The views of a scene show one set of named points, each view turned or mirrored, shifted and resized as a whole, with a little noise and some points left out.

Scene 1
View 1
vetis: [ 30   6   5 -27  33 -19 -14 -14 -30  39  12  40 -19 -26  10  19   9  11
 -12   6 -52  16 -18  30  33 -12 -13  23 -15  13  20 -22 -38 -14  15]
bivum: [ 26  24   1 -10  15  -3 -16 -23   1  29  20  29 -13 -15  19   4  21   1
  -5  -7  -3  34 -17  18   2 -26   1   8 -15  10  11 -22 -22  -3   6]
kuger: [ 31  19  -2   4  31  -2 -27 -13 -23  28 -10  31  -6 -16  24  12  16   1
  -1   6  -1  46 -21   0  -6 -22   6   0 -19  21  21 -10 -14  -3  15]
zif: [ 15  30  -7  -7  16 -10 -28 -14  15  29  28  43  -8   6  26  18  19   1
  -3 -14   7  30 -23  11  15 -19   8 -17 -17   3   8 -20 -35   0  10]
Luzi: [ 23  32   0 -11   5   6 -13 -30  18  23  29  26 -11  -7  19  -4  23  -7
  -2 -15  16  31 -17  20  -4 -27   6   1 -11   1   3 -23 -19   0  -2]
lato: [ 27  14  -5   6  43   5 -21 -16 -34   9 -17  42  -6  -4  15  23   6 -11
   4   1  11  14 -20   2  11   1  10 -19 -15   2  11  -7 -14  -2  13]
Sir: [ 22  16  -7  -8  38 -29 -36   0 -22  43   3  50 -10  -6  26  33   9  13
  -5   5 -27  34 -26   3  27 -10   0  -7 -24  19  25 -11 -43  -7  25]
dodig: [ 39  33  -8 -30  17   0   2 -46 -29  26   7   6 -17 -14   6 -13   2 -15
   8   2   9  22  -4  15 -15  13   5  26   1  -6  25   5 -18 -21   0]
Kemus: [ 39  33  -6  -6  16 -14 -27 -20 -22  46  -4  13  -8 -22  28  -4  16   6
   4  13  -2  70 -18  -6 -28 -21   4  20 -17  31  34   1 -16 -12  12]
Gutel: [ 28  14   5   1  22   7 -21 -16  -8  21   6  35 -10 -22  19   8  23   1
  -6  -3  -6  36 -20  15   1 -36   1   3 -19  17   9 -26 -12   2   9]
Vulob: [ 31  11  -7 -13  48  -9 -16 -18 -51  19 -16  39 -12 -10   9  24  -3  -7
   2   8 -14   6 -16   8  21  15   3   0 -12   0  23   0 -27 -14  16]
Gode: [ 34   7   2  20  45  22 -21 -16 -39  -3 -32  38  -1 -19  15  15  14 -14
   2   4  17  23 -19  -1  -4 -17  11 -15 -17  12   7 -12   7   4  13]
gakep: [ 28   2  -3 -19  52 -20 -19  -8 -50  29  -8  49 -15 -15  10  35  -1   6
  -5   9 -44   5 -19  18  40   8  -8   4 -16   6  22 -11 -39 -14  22]
letu: [ 34  15  -3 -33  35  -2   5 -39 -43  18   3  24 -20 -17  -3   4  -5 -14
   2   1 -15  -8  -5  29  18  20  -4  21   0 -13  20  -4 -26 -21   4]
miva: [ 25  30 -15 -20  31  -5  -8 -35 -26  18   7  31 -14   7   7  13  -5 -18
   7  -5  16   1  -9   9  11  25  10  -7  -4 -18  18   3 -31 -13   7]
vuda: [ 24  16 -10   6  45 -14 -36  -3 -34  27 -16  49  -6  -2  24  33   6   3
   2   6  -4  31 -25  -8  15  -2   9 -22 -22  13  21  -4 -27  -2  24]
taval: [ 28   1  10  -1  35  23  -5 -25 -25  -4  -4  42 -12 -23   4  13  16 -12
  -7  -6  -6  -1 -15  30  20 -18   0  -2 -12  -3  -2 -29  -5   1   5]
nog: [ 20  11  -2  -1  40 -10 -28  -5 -21  25  -2  52  -8  -6  20  33  11   3
  -5   1 -15  19 -23   8  26 -11   3 -16 -21   9  11 -17 -29  -2  19]
kun: [ 29   8   1 -10  37  -8 -20 -13 -32  28  -3  40 -12 -22  14  20   9   4
  -7   6 -28  23 -19  16  19 -13  -4   7 -18  13  18 -16 -25  -9  16]
ranif: [ 13  23 -14   1  41   0 -24 -16 -15   5   2  54  -7  18  15  35   2 -16
   6 -12  24  -3 -21   4  27  14  18 -41 -14 -15   5  -9 -30   0  14]
View 2
letu: [ 15  19  -5 -15 -35   7   3 -11  11 -23  23  -4  10  19 -29  -6 -17 -15
  22  13  -2  16  -5   8 -19 -55 -11 -21  -5   8  25   0  10  54   2]
Vulob: [ 17   7 -17 -12 -35  15  12  -7  -1 -30   5  -7  17  26 -24   9 -25 -15
   9 -19  -3  13 -12  40 -14 -47 -15 -18 -17   3  34   7   9  32  19]
gakep: [ 13  21  -7  -1 -21  24  30 -15  -5 -39  21 -11  19  31 -20  10 -16 -11
  22 -28  -1   3 -20  47 -14 -60 -26 -12 -20  12  35  15  -2  26  20]
ranif: [ 13 -23 -16 -10 -13  -6  -2  21  16   3   0   6   7  17 -30   1 -16   6
   7 -23 -26   8 -13  61 -16 -29 -28 -25  -9  -5  19 -10  29   6  34]
Luzi: [ -8 -11  -5 -11 -16 -23  -2  41   2   2  22  20   2   9 -18  -1  30 -47
  42   1  -7  26 -10  28  12 -27  -9 -20  -4 -19   7  -9  -2  30  19]
taval: [  7  -7  -5 -38 -21 -20  27   5   4 -20  14   3  -2  16 -25   8   9 -18
  35 -13 -20  27 -29  14 -18 -49 -14 -22  -3   2  31  17  12  33  16]
Kemus: [  0   8 -26  -1 -49   6  -4  26 -29 -25   4   9  23  24  -7  19   8 -76
  23 -14  23  28  -3  36  29 -21  10 -12 -26 -26  25   0 -24  40  19]
lato: [ 13 -14 -23 -22 -31  -4   7  13  -2 -16  -7   3  11  20 -23  13 -12 -19
   8 -27 -13  22 -19  44  -8 -30 -11 -22 -15  -9  31   5  14  20  28]
dodig: [ 10  13 -15 -12 -48   2 -19  10   4 -13  14   5  14  15 -22  -5  -9 -44
  18  21   9  26   7   6  -1 -34   6 -23  -7 -11  17 -14   2  60   2]
nog: [  4  -3 -13  -4 -14   4  21  13  -7 -20  11   2  13  24 -18  12   1 -21
  24 -36 -10   9 -23  59  -3 -41 -25 -14 -19  -2  28   9   0  10  30]
Sir: [  2  11 -11  16 -16  21  19  12 -15 -26  18   0  22  29 -13  16  -3 -31
  25 -37   4   1 -15  69   9 -42 -24  -9 -25  -4  25   6 -13  10  30]
Gode: [ 12 -23 -32 -43 -42 -19  15  16 -10 -22 -19   5   9  20 -22  25  -4 -32
   8 -33 -16  37 -26  32  -5 -24   0 -23 -19 -17  41  17  13  21  29]
Gutel: [ -4  -7 -12 -20 -22 -17  19  27 -13 -18  12  10   6  18 -15  16  24 -49
  39 -21  -5  28 -23  32   9 -34  -8 -15 -14 -15  24  12  -9  25  22]
bivum: [ -5  -4  -9 -11 -20 -14   6  31  -7  -9  17  13   6  14 -15   8  24 -49
  38 -11  -3  24 -14  32  12 -31  -9 -16 -10 -17  15   0  -8  30  20]
kuger: [  2  -1 -22  -8 -34   1   9  21 -18 -21   3   6  16  22 -13  17   5 -49
  22 -25   4  22 -12  45  13 -28  -4 -15 -22 -17  26   5  -9  25  25]
zif: [ -7 -10  -6   5  -5  -9   3  38   0   1  20  15   8  16 -16   3  19 -33
  35 -18 -10  11 -12  58   8 -28 -22 -15 -11 -14   8  -9  -2  12  31]
vetis: [  2  28   2   3 -15  16  32  -7 -10 -37  38  -5  14  27 -16   8   6 -33
  44 -16   4   7 -21  34  -3 -63 -23  -7 -16  10  28  15 -17  35  13]
View 3
miva: [ 10 -19   0  11  -9 -22  -7  17 -49 -11  -9 -18  15  24   9  25  -3 -12
 -16  10  18 -19  -2  42 -10 -35  -7   5  37 -18  40   7 -10 -15 -25]
Sir: [ 10  -3  29 -11  -4 -14 -23  -7 -30  15   5  -4  37   6   1   8  -1   3
  24  23  20 -12  22   5  17 -28 -32   0 -17  -1 -13  -7  -4   4   5]
bivum: [  5 -20 -10  22  11  -4 -10   1 -28 -21  11 -18  45  -4  14  12   5  -4
  -7  26  28  -1  22  49  -4   4 -10   5 -11  12  13   6  22  13   0]
vetis: [  8  -9  15  -8 -16 -18 -10 -29 -12 -11  26 -10  23  32  31   3 -12 -12
  20   9   3  -4  15  10  16 -16 -17  -8  15  17 -17 -35  17  16  11]
gakep: [  5   3  24 -19 -17 -21 -24 -12 -27   1   9  -3  16  41   6  12 -16 -11
  25   0   0  -1   3   0  23 -31 -25  -1  22  -5  -9 -36   1  -2  -2]
vuda: [  2   5  20  -9  10 -12 -36  15 -38   7 -11  -1  36   7 -25  20  -3   2
  16  12  21  -2  15  14  16 -24 -28  12 -14 -17   3   1 -10 -14  -8]
dodig: [ 16 -25 -10  21   0 -21   1   8 -21 -46   5 -26   8  16  35  36  -5 -13
 -20  -2  12 -43   7  57  -2   3  14   8  33   2  27  14  -2 -21  -7]
kun: [  2  -3   8  -3   0 -12 -22  -8 -20 -13  11  -8  30  21   5  14  -9  -8
  17   6   9   1  12  20  17  -8 -16   5   4   4  -6 -21  12   1   3]
ranif: [ -4  -9   3   4  -4 -13 -20  27 -69  16 -21  -8  34  19 -23  13   1  -7
  -9  25  28  19  -3  34 -14 -52 -28   7  17 -31  44   2  -3  -2 -34]
zif: [  7 -23   4  18   1  -6  -8   4 -46   7   3 -17  52  -9   7   1  10   3
  -4  43  37   1  22  36 -14 -25 -26  -1 -16   3  20  12  13  21  -8]
Vulob: [  3   1  12  -9  -5 -20 -23   5 -33 -11  -3  -5  13  33  -5  25 -12 -12
   9  -7   4  -6   1  20  16 -22 -15   8  27 -16   9 -16  -6 -18 -13]
taval: [-15  -8 -22  13   7  -3 -20   4 -32 -33   4 -10  33  31  -4  11  -8 -19
  -4   7  11  42   0  48   1  -2  -9  10  23  -2  23 -32  34  12 -17]
Gode: [-17   8 -19   9  29  -1 -41  30 -32 -32 -15  -2  38  13 -39  30  -5 -10
  -1  -3  16  27   7  46  11  12 -12  28  -5 -17  18  -6  12 -21 -17]
Gutel: [ -2 -13 -10  17  13  -1 -18   0 -27 -19  10 -13  49   0   3   8   2  -4
   1  24  26  17  21  42   2   4 -16   7 -15  10   7  -7  27  15   1]
nog: [ -1  -1  13  -4   0  -9 -25   1 -38   7   0  -4  39  14  -9   8  -3  -3
  15  20  19  12  14  17   8 -26 -29   4  -5  -7   4 -14   7   6  -7]
Luzi: [  5 -31 -18  34   9  -2   0   6 -36 -25   9 -25  47  -9  23   9   9  -4
 -20  35  35   2  21  60 -18   0  -7   4  -7  15  27  13  26  21  -6]
Kemus: [ 17  -9   4  13  26 -10 -20   5  -7 -33   8 -17  35 -19  12  33   2   5
   4   9  23 -44  35  40  19  24  -2  17 -31  14 -11  26  -6 -21  17]
View 4
Sir: [ 16   7  12   5 -10  -8  18 -30 -26 -17 -41  10  -1  23 -11 -36  25  52
  24  49  11  -2  12   2  24 -19 -11   9  39  -2 -14   7 -20 -10  15]
gakep: [ 20  22  29  10 -13 -16  31  -3 -54 -40 -57  -4 -18  -8  12 -29  19  58
  26  38   3 -31  12   7  35   5 -15   0  40   5  -5  26  -7  -9  22]
kuger: [  4  -7  -5  11   1  -4  27 -11 -20   3 -28  21 -39  28   3 -34  27  28
  -4  26   1   8  18  34  18 -17  20  12  21  -8  10   5 -19  -8 -11]
taval: [  8  12  16   6  -1 -16  35  32 -33   1 -12 -19 -38   4  33 -36  21  18
   3   2  -8 -24  45  41  25  23  26  24  49   4  26  18  19 -13  11]
letu: [  5  17  49  -2  19 -26  52  17 -32 -25 -43   2 -58 -49  22 -36  30  27
   0   2 -10 -47   3  22  30  14   9  12  20   9 -14  22  17  -5  21]
zif: [  8   1  19 -12  11  -9  20 -23  11  19   0  -3  -1  22 -10 -48  38  18
   9  23  10   6  28  12  10 -11  13  36  44   2 -18  -7  10 -16  18]
kun: [  8  10  18  12  -4 -14  29  -1 -36 -14 -43  10 -31  11  12 -36  20  45
  15  28   2 -21  23  17  28  -2   7   9  36   1   5  10 -13 -11  11]
miva: [ 11   4  33 -14  19 -13  50  -6 -11 -16 -16 -12 -28 -43  -2 -29  44   9
  -8  10  -8 -12  -9  35  16   3   4  22  18   3 -25  26  29   0  12]
bivum: [ -3  -2  18   1  19 -13  25  -3   1  22 -13  18 -37  23   7 -50  29  18
   0  10   3  -7  32  22  15  -8  31  30  33   0  -2 -11  -3 -15   8]
nog: [ 18   9  10   2 -12  -7  23 -12 -29 -11 -25  -9  -3  17   1 -33  27  37
  17  35   5  -3  24  19  22  -4   0  15  45   0   2  15  -2 -13  12]
vetis: [  6  21  42  12   1 -25  27   1 -38 -16 -57  18 -33   5  18 -48  13  61
  28  27   6 -45  27  -9  37   2   2  10  43  10  -9  -1 -18 -18  28]
Luzi: [ -7  -4  26 -10  29 -13  28  -3  18  35   3  12 -36  17   6 -56  36   2
  -7   0   2  -4  36  24  11  -6  38  39  35   4  -8 -17  10 -18  12]
lato: [ 17   2  -4   0  -7  -4  35  -1 -30 -15 -14 -17 -20  -3   5 -22  33  16
  -5  23  -6   7  13  50  19   0   8  14  31  -5  12  29  11  -2  -4]
ranif: [ 27   7  11 -18  -5  -3  33 -10 -13 -15   9 -44  14 -18 -10 -20  46   6
   3  25  -4  11  12  43  13   6  -3  27  45   2 -13  37  38  -5  11]
vuda: [ 20   0  -8   5 -16   1  26 -23 -32 -21 -27  -4  -5  16  -9 -21  32  35
   8  44   3  16   6  32  19 -15  -4   7  30  -8   0  25  -8  -2  -4]
Gutel: [  0   0   7   6   6 -10  24   4 -13  19 -17  15 -37  34  13 -47  22  26
   3  14   3  -6  41  27  19  -4  31  23  39  -1  15  -7 -10 -14   2]
Gode: [ 12  -5 -21  11 -13   0  37  16 -38  -5 -11 -10 -38  16  18 -18  28  11
 -13  15  -9  14  26  68  20   2  24  11  26 -11  37  29   3   0 -20]
Kemus: [-10 -16  -3  12  18  -5  32 -25  -4   9 -43  57 -63  26  -3 -42  29  30
 -13  23   5  10   3  26  15 -36  27   7   0 -10  -3 -11 -40  -3 -18]
View 5
kun: [ -3   1  10   5  21   0  -7 -11  21   8  -3 -10   9 -17  18  -1   3   2
   1 -13  -1   9  21  33  28   9 -29  12   4 -26   5   1 -10   9   6]
taval: [-12   4   6  11  40  -2  -4 -25  35   3 -10  -2  13 -22  -8  27  17  16
   0 -15   2 -10  22  28  54  12 -15  15   0 -30  15 -13 -27   1  18]
lato: [ -6   4   5  14  35  -9  -8 -19  15   0  13   7   4 -21   3  -4   9  -7
  -4 -16 -11 -25  27  30  38   5 -14   9  -4 -11  14   1 -29   5  12]
kuger: [ 15   1  -5  10  24  -8 -17  -9  13 -14  -5   6   2 -10   5  -4   5 -11
  -3  -8  -9  -3  13  38  23  13 -17  12   7 -13   7   7 -13  17   7]
Luzi: [ 15  13 -15  15  14 -23 -30  -8  27 -13 -26  14   4 -12 -13  23  20  10
   2 -10   0 -17  -3  21  62   4 -14   6  -4 -26  -1  19   7   2  15]
dodig: [ -6  25 -15  46  15   6 -26  -5  18  -7 -13  -9   1 -15   7  -8  21  11
   0 -32 -17 -11   7  45  68 -18 -19  -6   3  -8  -5 -15  16  24  16]
vuda: [  2  -2   9   2  22 -14  -7 -13   6   3  19   7   4 -19  18 -18  -1 -20
  -4  -9 -12 -14  27  27  15   9 -21   9  -3 -11   9  17 -23   4   5]
vetis: [-10   3  17   2  10   5  -2  -7  27  22 -12 -22  18 -19  30   4   2  15
   5 -13   8  27  18  30  33   7 -40  10   4 -38  -5   3   8   5   3]
zif: [ 13   7  -1   1   8 -31 -23  -8  18  -2  -8  16   6 -18   1  10   9  -1
  -1  -9   1 -20   8  10  46   5 -19   5 -11 -28  -1  38   2  -8   9]
miva: [-15  22   3  33  17  -7 -17 -13  13  11  10  -1   6 -26  10 -11  15   4
  -1 -30 -14 -34  23  26  67 -18 -19  -7 -11 -11   1   5  -1   1  18]
ranif: [-13  10  13  10  27 -24 -10 -22  12  12  25  16   7 -30   2  -3  11  -4
  -4 -20  -9 -50  32   9  54  -4 -13   2 -18 -15  11  22 -28 -17  16]
letu: [-25  21   8  35  20  13  -7 -15  25  20  -3 -21  12 -27  18  -2  16  21
   3 -32  -6  -6  24  36  68 -15 -30  -2  -1 -22   0 -19   4  11  16]
bivum: [ 14   7 -10  10  16 -16 -24  -8  24 -12 -21   9   6 -12  -4  14  13   5
   0  -9  -1  -5   4  27  46   9 -18   9   1 -24   2  14   2   8  11]
Kemus: [ 28   6 -20  18  10  -5 -29   4   7 -25 -16   4  -5  -1  11 -16   6 -14
  -1  -9 -17  10   1  52  20   6 -21   6  13  -6  -3   7   8  34   4]
Gutel: [ 13   1  -7   5  23 -13 -19 -12  26 -12 -18   7   6 -11  -4  18  10   3
   0  -5   1   1   8  30  36  16 -17  15   5 -26   6   7 -10   9   8]
gakep: [-18   1  27   4  20   3   4 -15  16  27  14 -15  16 -25  33 -11  -2   2
   2 -16   0   6  34  27  27   4 -34   7  -2 -27   4   4 -14  -1   4]
Vulob: [-18   8  14  18  27   5  -1 -16  14  16  15 -10  10 -25  23 -15   5   0
  -2 -23 -10  -9  32  36  37  -4 -27   3  -1 -14   7  -7 -17   7  10]

Which points are out of place in each view (at most two, in the order of its rows)? Write none if all are in place.
view 1 => bivum
view 2 => taval, kuger
view 3 => Gutel
view 4 => none
view 5 => gakep
